A landscape with many valleys, sampled at points; each row gives a point and its height.
A ball rolls from a point to the lowest of its 4 nearest points, and stops where none of them is lower. Distance is the straight distance between rows; heights are no part of it.
<542> height 54.0: [175 123 130 100  87 138  58 142 118]
<942> height 4.4: [114 159 103 149 113 153 120  99 132]
<817> height 11.7: [ 65 139 129 129 147  77 164 146 109]
<985> height 22.1: [122 115 169  94 129  82  83 153 106]
<1032> height 42.4: [156 113 147 107 110 123  75 138 128]
<29> height 34.1: [102 145 145  96 106  98  73 136  93]
<145> height 26.9: [199  93  88 130 109 152 101 136 142]
<696> height 13.2: [102 100 168 107 155  82 121 142 118]
<661> height 32.7: [169  71 140 125 152 135 133 137 166]
<415> height 22.9: [ 83 137 137 109 128  93 106 136 100]
<964> height 16.4: [ 79 148 130 126 138 102 131 127 113]
<303> height 19.0: [ 64 187 107 142 118 133 150 112  95]
<330> height 12.0: [169 112  84 148 117 159 129 118 156]
<227> height 21.4: [134 147 106 155 131 164 165 106 153]
<535> height 9.0: [ 93 107 157 106 147  63 118 153 105]
<215> height 8.9: [ 59 180 109 151 131 111 206 130  95]
<316> height 20.8: [145 149 116 169 149 171 215  95 155]
<999> height 5.7: [156 118 174  87 116 108  63 154 115]
<882> height 25.2: [100 124 159 100 127  90  84 146  99]
<188> height 32.9: [192  84 101 133 120 146 117 139 149]
<943> height 18.6: [103 122 146 115 140  96 116 135 110]
<567> height 22.7: [149  98 135 130 132 132 120 124 155]
<289> height 6.1: [112 102 174  95 143  74  94 156 101]
<439> height 16.5: [ 95 115 153 124 157  95 137 133 123]
<865> height 25.9: [145  90 156 123 145 130 118 132 152]
<746> height 20.9: [118 186  91 168 104 178 174  86 130]
<1003> height 24.5: [134 124 138 117 126 123  96 122 133]
<880> height 18.3: [ 80 203  94 151 106 169 163  95 106]
<100> height 20.0: [159 120  96 160 132 163 161 110 162]
<107> height 15.0: [ 99 126 140 137 165 113 169 123 134]
<777> height 16.7: [121 143 122 131 115 142 113 108 134]
<948> height 36.2: [178  86 114 140 145 151 142 130 168]
<324> height 18.1: [128 137 137 156 163 145 209 108 154]
<786> height 51.8: [178 110 141 106 102 128  69 142 128]
<459> height 60.3: [193  99 146  98 105 127  72 154 132]
<87> height 23.8: [151 150  86 169 122 175 176  95 154]
<342> height 28.9: [151 155  74 166  99 176 137  92 143]
<972> height 53.5: [193  71 149 107 132 130 103 156 153]
<963> height 21.3: [144 140  93 146 106 161 112 105 142]
<692> height 8.3: [ 78 178 103 135 105 143 123 103 108]
<265> height 20.3: [121 108 148 126 149 119 129 127 144]
<593> height 27.1: [155 126  97 139 109 151  98 113 140]
<830> height 22.8: [108 136 135 123 122 122 103 121 119]
<406> height 23.3: [ 62 173 107 121 103 120 106 123  89]
<734> height 19.7: [124 140 126 151 147 154 170 106 153]
<241> height 49.1: [194  54 148 112 145 134 118 159 164]
<249> height 26.2: [122 107 162 106 136 108  98 133 123]
<277> height 19.3: [115 174  99 157 123 172 159  91 135]
<874> height 38.9: [171  83 151 117 135 135 103 145 151]
<613> height 18.0: [ 58 169 116 132 125 111 146 124 103]
<647> height 12.4: [ 76 180 116 153 135 139 194 108 107]
<706> height 50.7: [164 119 126 113  96 138  74 128 129]
<703> height 34.5: [209  83 108 114 106 140  90 153 137]
<157> height 18.7: [155 123 110 164 150 160 191 109 166]
<816> height 16.2: [ 89 149 135 147 159 120 199 119 118]
<1018> height 49.9: [211  71 126 100 113 136  90 168 143]
<96> height 41.1: [193  59 128 122 134 140 122 154 162]
<367> height 59.4: [147 148 153  87  86 118  38 149  90]
<243> height 16.8: [108 141 143 156 167 131 207 110 142]
<818> height 31.0: [174  82 132 128 130 131 114 142 158]
<622> height 18.5: [135 116 126 139 140 142 135 112 147]
<594> height 23.7: [ 89 156 119 136 131 131 140 109 118]
<616> height 19.9: [150 129  99 151 113 162 130 107 153]
<941> height 10.3: [ 68 161 130 149 149  94 231 132 107]
<42> height 51.2: [174  77 172  99 139 114  98 156 148]
<301> height 29.8: [172 103 117 132 119 144 104 128 147]
<578> height 49.0: [136 128 149 100 113 117  67 133 111]
<772> height 14.5: [ 71 183 105 154 129 142 175 108 106]
<221> height 15.8: [ 99 160 113 151 139 152 174  98 126]
<808> height 16.6: [127 109 141 144 161 134 166 125 156]
<989> height 6.5: [ 47 167 115 143 132  88 213 145 102]
<425> height 26.7: [ 99 150 120 116 105 126  79 118 106]
<918> height 16.3: [113  96 165 113 155  95 120 138 131]
<765> height 17.3: [134  96 184  87 149  75  91 164 113]
<615> height 24.0: [182 118  70 141  99 158  98 116 139]
<881> height 15.7: [ 98 135 141 145 169 119 187 119 136]
<803> height 17.9: [ 56 188 103 138 116 130 168 118  96]
<446> height 37.7: [145 103 174  90 129 101  82 156 117]
<908> height 17.2: [142 112 142 156 166 143 184 114 168]
<223> height 50.8: [156 135 152  88  97 115  53 152 109]
<317> height 15.1: [ 83 154 126 142 151 123 176 116 113]
<596> height 53.2: [142 140 132 109  86 137  58 129 113]
<513> height 9.4: [ 61 142 125 135 145  76 193 153 112]
<562> height 64.5: [128 144 161  81 103  96  45 154  83]
<484> height 43.4: [208  61 107 118 124 143 108 157 148]
<124> height 13.8: [ 76 140 133 138 151 104 163 128 116]
<712> height 15.2: [ 53 162 115 138 133 102 163 135  97]
<482> height 18.2: [101 155 131 157 153 148 198 105 134]
<163> height 19.2: [ 76 153 126 122 127 114 119 125 106]
<781> height 19.6: [200 107  89 122  91 153  85 135 128]
<871> height 23.0: [ 96 151 119 123 115 132 102 115 113]
<862> height 37.9: [145  90 168 101 138 107  97 145 130]
<861> height 18.4: [116 170 120 159 140 160 196  96 137]
<969> height 12.2: [210 105  93 110  83 147  68 154 122]

Two balls start at each pair of points below. Name the first point that both come to, or write never.
<865> / <439> | <696>
<163> / <712> | <817>
<871> / <1032> | <777>
<772> / <107> | <989>
<817> / <943> | never
<830> / <706> | <777>

For each start below, name the point where the ball stops.
<316> | <989>
<862> | <289>
<786> | <942>
<188> | <969>
<542> | <942>
<459> | <942>
<948> | <989>
<157> | <989>
<415> | <989>
